Points on a hilly landscape, in no order, each with its height.
From any point a ball rolls to the lowest of the 2 points nearest to it. It stops when none of these is lower. Distance is the straight distance between rows; heights are no part of it.
(1869): [-27 -18   0  -7 -45  35  -6  10  33  51  26 -14   1 -14 -14  64 -11  42
   1 -41  21 -52 -19 -42]  (h 292)
(165): [-13 -34 -56  15  11  33 -12  14 -31  36  16  -7  17   9  -2  27 -12   0
  67   6  49  -8 -19 -28]  (h 668)
(1120): [ 13  28 -14  25 -13 -12  14   2 -22  56  23   9  18   8   8  16  10  57
  25  35  28 -26  37 -28]  (h 150)
(677): [ 53  -3  -2  15   3  53  38  -9  48  14  21 -17 -44   0  -1  -8 -18   0
 -51 -22  15 -18 -38 -15]  (h 237)
(1434): [-29  30  -7  12 -12  -8 -25  42 -45 -17  -6  -5  11  19   3  33  17   0
  23   3 -38  11  31 -17]  (h 597)
(1432): [  6  32  28   8 -15  17 -18  19  -4   7  -3 -39 -21 -15  -8   5  20  24
  -3 -39 -56   2  21  12]  (h 343)
(1541): [ 56  11  26  -2  21   9  49 -10  27  16  -8   1 -24   2   5 -61 -31  32
 -43  12  -1 -30  -8  39]  (h 565)
(99): [  2 -25  -8 -28 -25 -20   8 -27  32 -17 -22  16  -6 -25  20 -23  40   8
  15  22  29 -15  -4  26]  (h 476)
(298): [-27 -16  30  24 -23   9 -22  -6  15  62  40  15  40  13  -6   0  -4  40
 -34   7 -28 -24  15 -42]  (h 667)
(1663): [-41 -14   3  -2 -47  -5 -37   8  -1   8 -42  -1  26 -24  31  11  26  23
  51   9   7 -21 -14  18]  (h 686)
(490): [ 46 -21 -13 -39  18 -14 -26   0 -27 -50 -31  -9 -15  11  28 -23  42  27
  11  26 -33   2  11  38]  (h 695)
(1884): [-58  17  12  10   4 -17 -15 -36  -9   7  50  44  37  19 -31   5  20 -15
 -53   5  -6  15  17 -42]  (h 405)
(1113): [ 18   6 -23   5   6 -43  50 -29  16 -26  -4  19 -17 -21   9  37  20  18
  29  32  73   8  16  36]  (h 821)
(940): [-10 -16  44 -41   5   2  33  63   9 -12 -42   7 -12   3  -7 -23 -74 -32
 -29  -5 -27  -4  -7   7]  (h 439)
(1072): [  17  -57   16   34   26   22  -10   -2   35    8   28   21    3   27
   -1   52  -33   36 -109  -14   17   -5   -5    3]  (h 677)
(1398): [ 38  47  -9  36  12  12   4  -9 -38  13  23 -25 -28  -2  -4  14  44  45
  13 -19   3  10  29  24]  (h 643)
(593): [ 19  38  33  45   6   6  33   4  28  19  14 -21 -22 -26 -21  17 -39 -27
 -23 -22  -7  21 -10   5]  (h 624)
(808): [ 30  48   2  49  17 -28   0 -38 -47  10  -6 -13 -17 -26  25  13  34  52
  44  19   8  16  19  11]  (h 629)
(1378): [-43 -10  -3 -19 -33 -53 -14  16  12 -57 -31  20  27   8  19  15 -10 -34
  20  39 -25  -9   2  13]  (h 509)
(582): [ 13  63  19  -3   7 -43  51 -20  28 -29  -2  26 -27  13 -17  -2  22 -24
 -35  11  12 -15  32   4]  (h 418)
(671): [ 19   5  -6 -42  39 -34  37  38 -36 -72 -54  12 -16  19  17 -17 -60 -12
   3  16  -8   7   4  36]  (h 221)
(1192): [ 21  18 -17 -37  20 -45  33  11 -16 -88 -38  13 -22  12  16  12 -20 -27
   5  30   4  12   6  11]  (h 255)
(813): [-13  46  15  -2   7 -10   6 -16  13 -11  44  35   4  43 -29  10  33 -11
 -66   6 -19   2  38 -21]  (h 455)
(1623): [ -12  -25   38   29   -4    0  -11  -13   40   -1   34   20    6   14
  -12   58  -18   11 -103  -25   -6   -4    2  -12]  (h 662)
(783): [ 57 -11  -2  -7   4   9  35   3  46  39  19  -2  -7  10   0 -30 -27  37
 -35  25  -1 -40   5  13]  (h 555)
(836): [  4 -73  17 -22  17  28 -10  58   2  20  -6 -10  16  36 -19   1 -23  -6
 -31 -23 -25   2  13  32]  (h 566)
(1048): [  4 -45 -19 -26 -13  38 -19  -9  25  36   6  -7   4 -20   2 -55  12 -21
  19  -5  -4 -15 -31 -20]  (h 687)
(572): [ -4  30 -10  -4 -21   4  11   3  12  -5  -3 -19 -27 -41  -6   7  -2 -43
  28 -21  -3  12 -14 -23]  (h 407)
(683): [-31  -7  -5  12 -44 -40 -24  -9 -23 -61  -9  13  32  38  27  19  -8 -23
  40  55 -17 -11 -12 -14]  (h 523)
(608): [ 18  12 -20 -24  17 -32  10 -19   0 -94  -9  29   7  40  17  -7  13 -15
   0  55   2  11  20   4]  (h 293)
(1820): [-32  24 -13   5 -31  33 -16 -16   1 -10   0 -18 -21 -36   0  -1  39 -27
  33 -45  16  13 -24 -26]  (h 385)
(939): [ 22  -6 -10  28  44  35   4  19 -18  -1  22 -13   0  17 -22 -11  -6 -22
 -16 -21  15  54  -1  47]  (h 736)
(894): [ 19 -32 -35 -22  12 -48  21  19  -5 -34  -9  21  19  27  15  16  -2  26
  21  53  14 -12  46  28]  (h 477)
(192): [-44 -22 -11 -10  10  -4   3  31   1 -36 -13  15  12  10 -17  19 -21 -56
 -21 -26  18  39 -14  35]  (h 370)
(1077): [ 29  16  10  37  20  22  47 -29  46  14  37  11 -20  15 -13 -10 -20  -9
 -69  -3  25  -3 -18  -8]  (h 199)
(441): [ 21 -16   4  29 -15 -46  -5 -23 -27 -66 -17 -15  11   8  27  34 -18   3
  52  41  -2  21 -31  61]  (h 788)
(1175): [-29 -17 -27 -27 -37  29 -31  33 -40  10 -25 -15  12  27  14  21  39  34
  33 -24  10 -27  11 -44]  (h 263)
(1241): [-48  -9   8   9 -28   4 -18  15 -14  59  19  13  44  21 -12  29   6  48
 -14  -9   7 -26  17 -33]  (h 654)
(1988): [ 17   5  11 -42 -14 -15  16  20  32  14 -13  -7 -12 -17  -2 -21 -16 -14
  -4   9 -34 -24   5 -12]  (h 574)
(1288): [-28   4  18  52   5  27 -10   1  19  58  17 -18  21 -48 -10   9 -38  -7
  49 -12  21  22 -23   2]  (h 694)
(100): [ 52 -20   4 -18   6  59  10  10  22  15   3 -33 -35 -10  -6 -42 -15 -19
 -21 -29 -12  -1 -39  -8]  (h 262)
(1014): [-26 -16 -16 -58 -16   5 -19  -6  21 -27  -2  23   3  11  -1 -29  28 -44
 -16   0 -12 -12 -11 -35]  (h 403)
(1971): [ 33 -13 -53 -26  23 -27  30  38 -18 -14  15   6  -2  38  -8  25 -11   6
  10  29  19  -4  42   8]  (h 502)
(1656): [ 45  23  24  10   8  16  10 -24  26  25  -1 -20 -20 -25   3 -59  11   9
 -26  -7 -18  -4  -9  38]  (h 575)
(500): [  2 -23  10 -21 -15  13  30   2  62  35  -6   1  -3 -21 -11  -3 -24   6
 -20 -23  43 -27 -31  44]  (h 396)
(1159): [-46 -35  16 -36 -17 -23  15 -14  52  12   6  32  31 -11 -25 -10 -24 -16
 -54 -11  14 -17 -12   0]  (h 621)
(37): [ -2  35   4  35  19  -9  57 -32  31   0  35  27  -9  17 -32  10  -3 -20
 -57 -17  50   8   1  19]  (h 125)
(363): [  6  26  15   9  -2 -40  -4  35 -15  42  -3 -18   9 -18  -1  22 -39  27
  22  10 -63 -12  33  -2]  (h 382)
(1542): [-19  52 -15  44  -7   6 -27   3 -62 -38  -6 -12   0  18  17  26  47  12
  27  -6  -2  29  14   3]  (h 577)
(1711): [-21 -30   7  26  12  33 -37  13 -31  31  45   4  31  42 -24  34  22  38
 -34 -31   0  21  28  12]  (h 519)
(1218): [  6 -40 -32 -20 -13 -13 -17  45 -29   5 -33 -18   4   2  16  43   1  26
  66  11  -1 -28  12  26]  (h 442)
(1910): [ 34  63  22  30  14 -26  31 -21   4  13  -7 -33 -47 -43 -10  17 -10  -4
   5 -34 -16   3  -1  23]  (h 608)
(313): [-22  55  22  57 -15  20  -2 -16   9  46   2 -28  -1 -52  -7  10  -4  22
  51 -23  21   4  -6   0]  (h 703)
(142): [ -4 -11  30 -46  -6  13  35  68   2 -27 -25   5 -23  30  -9   3 -38 -12
 -52 -30 -10  -6   2  22]  (h 445)
(1853): [-37   8  39  25 -33  23 -24  28   1  41 -13 -37  14 -22  -6   1 -21  24
  33 -25 -43  -5  15 -50]  (h 652)
(287): [-20 -15   0 -35  -9  -3  20  62   6 -15  -9   1  -7  20 -24  44 -22 -32
 -27 -36  -2  11   8  14]  (h 417)
(1109): [-34  43   2  50 -25 -13   3 -42   5  33  -3  13  15 -42  16   6  19   7
  47  19  48  -2 -11 -11]  (h 714)
(623): [ 49  69  20 -15  30 -35  13 -23  -8  13 -12 -34 -58 -24  10   7 -24  10
  -5 -40 -59  -4   9  -3]  (h 596)
(1838): [ 51 -10  -9 -24  18  30  20  45  -4   3  17 -22 -26  40 -17   8 -17   6
 -36 -12 -22  -8  12  -6]  (h 531)
(1924): [-14 -12  18   2 -20 -20   4  49  22  46  -7 -10  21 -23 -14  34 -43   8
  19   2 -25 -17  15  22]  (h 404)
(401): [-22 -15 -16  34  -3  36 -18   8  -7  59  -2 -20  27 -25   4  -6 -26   6
  72   0  24  -4 -27 -32]  (h 681)
(1697): [-23 -59  -3 -50   3  10  11  11  30  -2 -11  22  18  15 -14 -44 -17 -19
 -43 -18  16  -7 -16  14]  (h 603)
(68): [ 36  -2 -18   9   1 -16 -36 -12 -80 -45 -24 -32 -15  23  45  27  14  36
  59  22 -33   8 -12  -7]  (h 696)
(1561): [ 29  17 -16 -15 -19  -2   1 -17  -1   5 -18 -35 -43 -65  16  -7   7  -6
  60 -11  -4 -12 -23 -33]  (h 428)
(1779): [-37 -17 -24 -43 -34  11 -32 -36   7 -11   2  22   2  -3   6 -30  69  -4
 -11 -12  11 -20 -17 -17]  (h 383)
(1130): [ 45 -11 -26 -42  11 -38  61  -8  10 -44 -20  12 -35  -5  13   9  10  18
  10  28  53  -7  17   8]  (h 832)
(1435): [-58  -5  24  11 -10  20 -44 -37 -21  23  34  24  41  10 -18 -26  39   9
 -43 -18 -10   6  -2 -56]  (h 448)
(650): [ -8  -1 -21 -20  22  -3 -10 -24  14 -73  -6  33  22  38  11 -51  15 -35
 -20  32   4  18  -2  14]  (h 324)
(22): [ 34  -5   8 -52   9  15  34  26 -12 -29 -46  -7 -49  -8  11 -48 -15  -1
 -16 -21  11 -10 -22  44]  (h 307)
(1332): [-32 -47 -19 -11   6  -2   3  27  10  47  33   9  30   8 -38  68 -45   3
  13 -15  44 -16  -8  -5]  (h 675)
(1665): [-14  10   5 -54 -19 -30  55  18  29 -47 -43  26 -25 -13   4 -14 -25 -40
 -13   0  29 -19  -8   3]  (h 849)
(1042): [  1  17  -8  -2 -14  20 -41  -8 -21   2 -22 -21   2 -18  28 -50  11  -5
  53  23 -45 -10 -13 -70]  (h 670)
(45): [ 29  51  24 -26  11 -41  22   5   9   5 -20 -10 -25 -19  -4  -7 -32 -16
 -13   8 -51 -13  12 -10]  (h 585)
(1102): [ 53  38 -11 -19  44  -3  32 -17   2 -27  20  23 -15  39  -9 -44  20   7
 -37  35  11   1  36   5]  (h 392)
(270): [-10 -10 -29   5  26 -15 -15   3  -9   3  33  32  44  45  -3 -22   6   1
  -5  53 -10   6  36  -6]  (h 227)
(889): [ 29   1   0 -48  24 -29  -8   6  -5 -22 -62 -17 -28 -31  29 -35 -43 -31
  25   6 -50   0 -32   7]  (h 281)
(1978): [-17  -1  70  19  20  11   5   2  21 -11  14  25   8  14 -17 -15 -35 -51
 -74 -17  -8  47   2   5]  (h 663)
(1233): [  5   0  41  41 -30  50 -14  -9  65  22   7 -40 -26 -36   2   8  -9  22
 -27 -38 -48 -19 -15 -32]  (h 372)
(1757): [ 16 -63   7  43  13  49 -43 -11  25  31  52  -2   5  14  -6  56 -15  45
 -63 -28   9 -11 -14 -27]  (h 692)
(413): [-27  11  46   5  26  21  26   7   5 -36 -15  33  -3  14  -9 -54 -23 -46
 -56 -17   6  42 -13  32]  (h 685)
(1695): [ 21   4 -24  30  15   3 -28  -3 -43 -37 -14 -25  -5  -2  17   6  24   5
  35   2  -5  35 -12  70]  (h 772)
(1321): [  6  10   4  30 -14  34   4 -20  31  37  41  -9  -5   1 -16  22  25  32
 -29 -32  20 -17  -6  18]  (h 528)
(1528): [ 40  -4 -31   2  37   1 -45   5 -67 -20 -13 -29  -5  21  27 -12  -4   9
  50  18 -61   7   2  -5]  (h 705)
(1333): [ 46  46 -27 -22  24   0   2   6 -41 -39  10 -19 -41  14  -4  12  35  -5
   1  -7 -17  18  22  -4]  (h 674)
(65): [-59 -57 -25 -24 -24   7 -26  18   2  13 -17   7  28 -11  -2  23  -7 -29
  37 -16   9 -17 -25  -7]  (h 702)
(1291): [ 10  18   4 -20  -6 -30 -17 -15   0  -3  -4  19  11   2  22 -33  32  19
  16  63 -32 -19  29 -15]  (h 230)
(997): [ 56 -33 -52 -27  16   2  18   3   0  26  16  -7 -12   0   4 -29 -11   7
  33  36  23 -20   2 -20]  (h 327)
(1023): [ 29   4  -6  28  16  -3 -26 -19 -19  26  -6 -11  11 -28  24 -46  15  33
  34  31 -21  10   5  37]  (h 610)
(1773): [-25 -69  29  22  16  65 -53   3  -3  40  26 -20  24  -2 -26  22 -14   8
   8 -61  18  20 -19  12]  (h 753)
(1614): [ 43 -39 -25 -42  16 -14  25  -4  24  -8 -28   4  -1 -14  24 -65 -21  -5
  20  44  15 -17 -10   6]  (h 301)
(1849): [-33  -2 -10  21  -8  16 -16  38 -28  18  16  -7  17   8 -17  44 -12  -4
  26 -22   1  17  13 -24]  (h 620)
(392): [ 13  -3   2  13 -12   1   7 -12  32  55  30   6  14  -7  -8 -15   8  35
 -12  12   9 -25  11  23]  (h 543)
(1990): [ 27  43  -2  19 -21  -3  15  -9 -10  50  13 -26 -18 -26   7  12  -6  44
  36   5  -6 -31  17 -46]  (h 188)
(422): [ 15 -41  35  36  17  34 -33  14   0  32  50  -6  17  23 -15  10 -34 -13
 -24  -8 -28  24  20 -44]  (h 512)
(433): [-24 -18 -51  17  -7   2 -31 -28 -43 -38  21  22  31  54  18   1  40   7
  16  27  31   5  -9  -3]  (h 537)
(1199): [-33 -15  -4 -35 -30  -2 -11  15  26   3 -21   2   0 -26  -5  34  30  10
  20 -37  37 -14 -11  62]  (h 364)
(1726): [-39  21 -28  32  -9   4 -31 -13 -41 -31  13  16  17  29   8  24  58   9
   6  -6  26  26   7  28]  (h 558)
(368): [ 31  13 -11 -28  10 -42 -19 -13 -18 -23 -18   6  -5  -6  27 -11 -13  -6
  43  64 -51 -13   4 -40]  (h 257)
(1160): [  1  18 -14   6 -25  21 -33   8 -49   7 -43 -29  12  13  39 -15  42  49
  43   2   9 -10   9 -57]  (h 240)
(912): [-20 -29 -15 -11   9 -15   1 -22  26  37  46  36  41  15 -16 -33 -11   2
 -23  34   3 -17  11 -33]  (h 282)
(1622): [ -6   3  -4 -20  -4   2  18   1  16 -14  41  20  -6  45 -28  28  25   6
 -81 -27   7 -11  18   0]  (h 489)
(1142): [ 23  17  13   3  32  14  30  34 -20 -20   2  -1 -17  33 -17 -13 -12  -4
 -50 -18   1  34  15  55]  (h 718)
(613): [ 31   1  -2  24  10  -4  -3 -39  11  14 -17 -11  -8 -48  20 -40  23  17
  37  19  24  12 -14  67]  (h 601)
(1162): [ -8 -38 -32 -32  -9  39 -25  26 -18   1  12 -11  -6  20  -8   1  39  -5
   9 -31  -2  -7  -1 -11]  (h 294)
(643): [ 28  -4   6 -30  17  -5  84  11   6 -28 -20  31 -24   3   7 -48 -45  25
 -13   5  51 -26   6  32]  (h 850)
(1982): [-17 -84  15 -26  10  31 -27  20  13  18  -1  -1  19  15 -21 -15 -12 -31
 -32 -35 -11  11 -12   3]  (h 586)
(533): [  2 -36 -18 -30 -26 -43 -12  27 -25 -31 -31   7   5  16  27  42  32  42
  38  40  -7 -25  30  22]  (h 458)
(573): [-14  -6 -16  34 -29 -14 -31  -8 -51 -40  -9   2  32  46  35  17  14  13
  42  45  11   0 -10  -1]  (h 535)
(1914): [  6 -13 -20 -39  -8 -29  -8  28  -7 -34 -48 -20 -16 -20  17   8 -32 -40
  42  13 -39  -8 -21  -4]  (h 259)
(916): [-24  41  39  68  -3  -2   9  -8  13  21  51  10   8   6 -26  48  -8  -7
 -41 -15 -10  23  24 -22]  (h 764)
(217): [  3  54  23  23  12  12  -9 -34  17   6  16  -1  -7 -26 -10 -51  14 -43
  -1  10 -35  23  -3 -31]  (h 438)
(1297): [ 25   7  33  32   6  38 -17  -7  27  26  50  -9   0  10  -9  -7 -15  -3
 -39   4 -46  10  11 -56]  (h 487)
(905): [ 19   0 -16 -13  43  19   9  -8   4 -23  11  20   6  30  -4 -65   6 -26
 -28  21   9  23   4  11]  (h 356)
(1158): [ 41 -20 -37   9  37  27 -19  25 -53  23   6 -38  -6  12   0 -12  -8  16
  49   1 -36   1  10  -6]  (h 715)
(387): [  8  33  28  19 -38  34  -9  -2  22  25  -4 -55 -35 -36  -4   5  11  50
  13 -48 -41 -31   3 -11]  (h 359)
(17): [ 10  -6   0 -21  -9  25 -20  28  -6  -4 -18 -30 -13  -9  -5 -11  27   2
   6 -35 -30   6   3  34]  (h 323)
(495): [-49  32 -11  -6 -19 -37  15 -11  16 -18  15  29   7   0 -13  26  15 -41
 -15   1  11   4  13 -14]  (h 333)
(291): [-12  16 -27  22  29 -29  16  10  -9 -10  39  28  31  35 -17  10  -4 -11
 -16  30  12  28  42  17]  (h 290)
(1613): [-26 -32 -33 -25  -7 -19   4 -33  29  -3   5  30  21 -10   1 -22  13   0
   2  11  49 -12 -12  23]  (h 492)
(139): [ 41 -56  16 -31  24  38  14  59   5   4   5  -5  -8  61 -13  -1 -45  -1
 -58  -4 -28 -12  11 -11]  (h 547)
(1028): [ -7  41   0  32  -3 -36  -7  -2 -27  15   4  17  24   1  20  -1  15  25
  22  56 -13  -2  37 -14]  (h 196)
(1942): [ 22 -22 -20 -48  44  -6  20  56 -23 -35 -38  -3 -10  32  -5 -14 -58 -42
   6  21 -26   2   2  -4]  (h 175)
(1118): [ -1 -19 -30  10  12  24 -24  14 -40  35  26   7  28  45   3 -20  31  30
  10  21  -4 -10  28 -25]  (h 169)
(354): [-25 -30  48   5 -10   5  12  15  49  23  -8   2  10 -32 -14   1 -57 -48
 -30 -30   5  24 -30  13]  (h 443)
(1858): [  8 -31 -29  18   6 -12 -11   3 -17 -63 -23 -11  15  17  16  14 -13 -20
  38  17  18  25 -27  83]  (h 781)
(1311): [ 14  25   8  -3  -1 -22 -14  23 -25  23 -22 -40 -19 -30   3  28 -13  38
  33 -28 -50  -4  22  17]  (h 363)
(119): [  8 -15 -20 -49  -9 -25  64  16  30 -24 -21  19 -14  -2   2   2 -24  -4
  -4   0  60 -19   8  19]  (h 841)
(943): [ 13 -14   5   2  -9  39  -4  15  19   9  34 -12 -14  24 -15  28  15  16
 -54 -39 -12  -3   2  -4]  (h 513)
(328): [ 15  51  26  16 -11 -60  49 -42  33  -4  -5  22 -30 -23 -11  10  34  -5
   2  20  20 -24  31   0]  (h 446)
(1078): [ 12  24  73  44   7  15  25  12  34  -9   0   2 -24  -2  -7  18 -48 -32
 -76 -23 -23  19  -7  -5]  (h 641)
(647): [-37  23  17   3 -12 -25 -19  21   8 -34 -28   3  13 -22   4  -2 -11 -57
   8   9 -47  24  -4  15]  (h 490)
(1490): [  4  -1  14  20   3  28   0 -28  35  31  -3 -10   2 -43  -2 -50  11 -15
   3 -18  19  18 -31  51]  (h 588)
(594): [ 53  46  20  -9  40 -45  28 -43 -12 -27 -33   0 -52 -20  15 -19  24   7
  -7   7  -8   9   9  29]  (h 440)
(81): [-63 -26  -6   2  18  -7  -5 -20  15 -10   5  23  31 -15 -31   6  -8 -33
 -32 -33  47  33 -30  54]  (h 305)
(1326): [ 44 -32 -17  19  28  41  -1  34 -11  53  25 -40  -1   8 -19   7 -31  22
  23 -13  -9   1   2  14]  (h 728)
(1284): [-27 -26  -5  -7 -14   2 -18  55  -8  40 -20 -17  21 -13  -6  49 -17  28
  59 -12   8 -21   6  35]  (h 425)
(1890): [ 12 -60   8 -12  16  27 -16  25   3  39  33  -2  18  35 -17  -4 -34 -27
  -5  17 -37 -13  18 -69]  (h 541)
(689): [  9 -47   5  28  29  50 -17   8  13  53  40 -15  20   3 -25  13 -27   7
   3 -25  25  22 -17  22]  (h 741)
(1341): [  9 -12  -4 -27 -10  -3  -2  21  -1 -26 -40 -15 -17 -15   6  10  35   8
  10 -22  15   4   0  79]  (h 344)
(614): [-46  34  19 -12 -43 -34  12 -21  36  -3  -2  28  -5 -14 -12  19  50  -9
 -25 -19   3 -26  20   5]  (h 287)
(1709): [ 33  12 -20 -24   4 -19 -22   4 -53 -61 -14  -8 -26  21  24  27  55  28
  19  20 -24  11  19  12]  (h 688)
(38): [ 32   5 -14   0 -10 -34  -7 -42 -20 -50  -3   2  -8  -1  37  -1  -3  -9
  54  75 -14  -1 -24 -47]  (h 279)
(1930): [ 44 -30 -11 -35  26 -40   1 -15   0 -46 -38   2   3   3  35 -33 -25   2
  31  66 -26  -9  -5   7]  (h 280)
(1923): [  8  34   3  26  10  26 -10 -25  -2  32  46   6   9   4  -7 -42  17  -5
  -4  18 -19   6   9 -56]  (h 463)
(160): [ 51  32   1 -21  30 -28  19 -55 -10 -64 -33  -2 -57 -21  26 -15  31 -22
  11  20  -1  20 -20   3]  (h 457)
(8): [ 17  55  -9  14  -5 -33   3 -48 -24 -41  -5   3 -27 -25  27  10  20 -20
  47  48  -7   7  -7 -59]  (h 304)
(1668): [ 53  -4 -34  14  54  17  16  16 -31   2   3 -27 -17   2  -7 -19 -27 -11
  14  -4  14  37 -10  42]  (h 751)
(822): [ 27 -17  22 -29  14  52  17  23   1 -11 -24  -8 -27  11   0 -67  -7  -6
 -42 -29  -4   2 -24  40]  (h 288)
(657): [-35  30 -21  37  -6  25 -20   8 -32  44 -26 -26  51  23  13  21   7  40
  28 -19  58   9   1 -63]  (h 245)
(956): [ 41 -17   7 -48  -4 -39  -1 -42  -2 -41 -49 -15 -41 -44  48  -3  22  19
  37  31 -35  -5 -32  -4]  (h 452)
(1565): [-14  15 -19  41  -3  39 -34   7 -51  31 -12 -20  34  25  16 -12  28  44
  27  -8  23   9  12 -33]  (h 214)
(1427): [-71  -1  -2   1 -29 -13 -28 -28 -13  48  -2  30  58  -7  -4   6  28  48
 -11  -4  40 -31  -6 -13]  (h 669)
(991): [-34  -4  38  -5 -19  -1  -6  34  29  -1 -31 -11   6 -36 -10   1 -27 -53
  -1 -28 -37  25 -13  17]  (h 469)
(1758): [ -1  62  23  -9   7  -1  -3 -32  24 -35 -17  14 -19 -12  -6 -46  30 -58
 -13  12 -27  13  -4 -10]  (h 415)
(1425): [-35 -25 -40  18  11  10  -7   9 -19  24  33  13  26  10 -21  33 -16 -18
  24  -1  37  16  -8 -18]  (h 645)
(817): [-35  40  12 -16 -54 -25   1  -9   8  13   0  19  -2  -8   8  16  50  15
   3   4  -5 -36  27 -43]  (h 251)
(1189): [ 60  54   4 -19  59 -35  41 -21 -20 -30 -12  13 -40  13   2 -25 -12   2
 -18  26  -1  10  25  11]  (h 420)
(588): [-32  25 -20  34 -31 -30   1 -51  -5 -10   2  29  18 -15  28   8  22  -5
  37  45  49  -1 -16 -30]  (h 725)
(1879): [  9 -22 -14 -17  25  -5  -3  51 -18  -6 -26 -23  -1  -2  -4   1 -45 -49
  26   5 -45  11  -5  -5]  (h 224)
(844): [  7 -40  -3 -25 -11   2  -2  33  21  49   4  -8  12  -2  -5 -16 -33 -12
  16  21 -39 -34   8 -45]  (h 560)
(1999): [-41 -24  37  36  -2  12 -26 -16  11  34  41   8  25 -21 -27  30 -25 -22
 -22 -37  14  34 -13 -18]  (h 719)
(556): [-18   3   6 -22  -8   4  29 -20  33 -19 -13  20 -11  -5  -8 -30  30 -20
 -44 -35  39   0 -12  49]  (h 865)
(1505): [-47 -33 -54   4  -2 -15 -21 -39 -11 -25  16  29  40  11  -1  13  12   2
  18  18  62  -1 -34  21]  (h 515)
(845): [ 23 -10  -6 -19 -16 -21   2 -33   7 -53 -35  -4 -25 -28  34 -17  28 -15
  29  30   5   9 -26  22]  (h 464)
(417): [-25   0   8  14 -12  43 -35  22 -23  18 -14 -37   4  -7   2 -23  -1   2
  42 -20 -43   4   4 -73]  (h 661)
(1452): [-31 -17   2  20  24 -22  12   3  10  15  44  34  45  27 -35  23 -26  -4
 -49   3  19  28  26  23]  (h 366)
(583): [-52  -5  -4 -20 -28  15 -15 -29  14   7  22  10   1 -24 -21   8  33 -23
 -20 -46  18  -2 -28 -25]  (h 354)
(1323): [-43 -39 -15   3 -36   1 -33  17  -3  15 -43  -6  34 -19  26  10 -17 -13
  75  17   0 -27 -28  -5]  (h 691)
(791): [-43   7  11  13   7 -13  22 -37  35  11  26  26  13  -9 -44  38   1  -3
 -52 -38  57   2 -14  49]  (h 225)
(725): [ 24  40 -19  29  27 -41  41 -15 -13 -40  -5   9 -27  -9   0  30  13 -11
  12  16  44  31  18  50]  (h 809)
(230): [-21  -1   2 -48 -15   9  35  12  22 -43 -30  15 -30  -5  -4 -21  -3 -52
 -30 -36  29   5 -27  11]  (h 856)
(356): [-47  24  30  50 -17  19 -13 -12  -6  12  48   2   6  -3 -25  44  -2 -16
 -20 -44   3  34   7 -62]  (h 744)
(14): [-36   2  32  38  13   6 -12  -5  12   2  24  10  19 -15 -21  -3 -17 -62
 -24 -19 -10  61  -4  -6]  (h 693)
(922): [-44 -40  -2  13  10  32 -45  -7 -47  22  36  10  37  33 -21   5  19   6
 -23 -27   1  17   2 -48]  (h 481)
(1003): [ 28  28   8  48  10 -30 -25 -50 -43  -5 -17  -9   8 -20  45 -24  26  44
  46  53 -22  13  -4  11]  (h 619)
(953): [-44 -42  31 -11 -13 -18 -18 -28  25  17  36  26  34  -5 -39  19 -14   1
 -80 -16  -5 -16 -10 -22]  (h 640)
(1639): [-13 -55   5   8 -11  42 -33 -26  14  55  49   4  22   5 -17   7  -2  37
 -36 -21   9 -27 -23 -47]  (h 680)
(1875): [ 43  16 -27  17  53 -21  -5  -4 -45 -33 -17 -24 -16  -3  18 -10 -17  -7
  19   2 -16  44  -9  61]  (h 763)
(842): [-46   7   1  -4 -52  20  -1 -13  30  40  14  -6  -4 -38 -13  27   1  -4
  16 -38  23 -28 -26 -61]  (h 319)
(1234): [ 15  44   3  -8 -32 -12  19  -6  16  22  24  -1 -24  -9  -3  16  20  15
   1  11  -9 -44  23 -53]  (h 218)
(957): [-13  17  37  -5  22  32  59  23 -14 -47  -4  37 -30  31 -11 -38 -29 -12
 -57 -23  21  14  -2  40]  (h 701)
(1864): [-57  -1  -1  19 -42  -1 -46 -22 -15  24 -45  13  58   1  40  -6  31  37
  26  12  36 -16 -23  -7]  (h 679)
(1644): [-13 -17 -23   0 -20  28 -36 -28  -8  17  -7   4  19  -4  31 -56  32   1
  41  25   2 -17 -26 -51]  (h 678)
(1987): [ 56  46 -14  14  25  36   0  -4 -26   4  39 -35 -35  18 -16 -10  28  16
 -11 -19 -28  11  18 -19]  (h 658)
(1956): [ -2  -6   8 -26 -42   4   9  -3  50  31  -5  -4 -16 -33  -6  25  21  24
  13 -29  35 -44 -15  37]  (h 380)
(1161): [-18  60   8   6   7 -33  18 -29  17 -55  -5  34 -13   8  -9  -9  39 -52
 -23  15   6  17  16   3]  (h 384)
(1095): [  0 -24  28  -9  -5   3  43  37  40  26 -19   0   1 -15 -10 -11 -72 -14
 -21  -6  13  -8 -18  32]  (h 416)
(1839): [  4  32 -11  49   9 -53   9 -17 -19 -32  -6   6   7 -13  17  26  -6  -1
  35  44  10  28   9  46]  (h 797)
(731): [ 54   9   7 -60  -5 -32  16 -26   5 -12 -36 -20 -62 -49  27  -6  23  12
  23  -2 -20 -21  -8 -18]  (h 444)
(1279): [-34  24  25  25 -37  20 -16  34 -16  43  -5 -22  19  12  -3  33   2  59
   4 -27 -17 -18  31 -47]  (h 642)

Where does a ball stop that starts at each point below?
(1078) => (1161)
(953) => (1884)
(594) => (1942)
(68) => (1884)
(1288) => (17)
(1490) => (1884)
(1378) => (17)
(894) => (17)
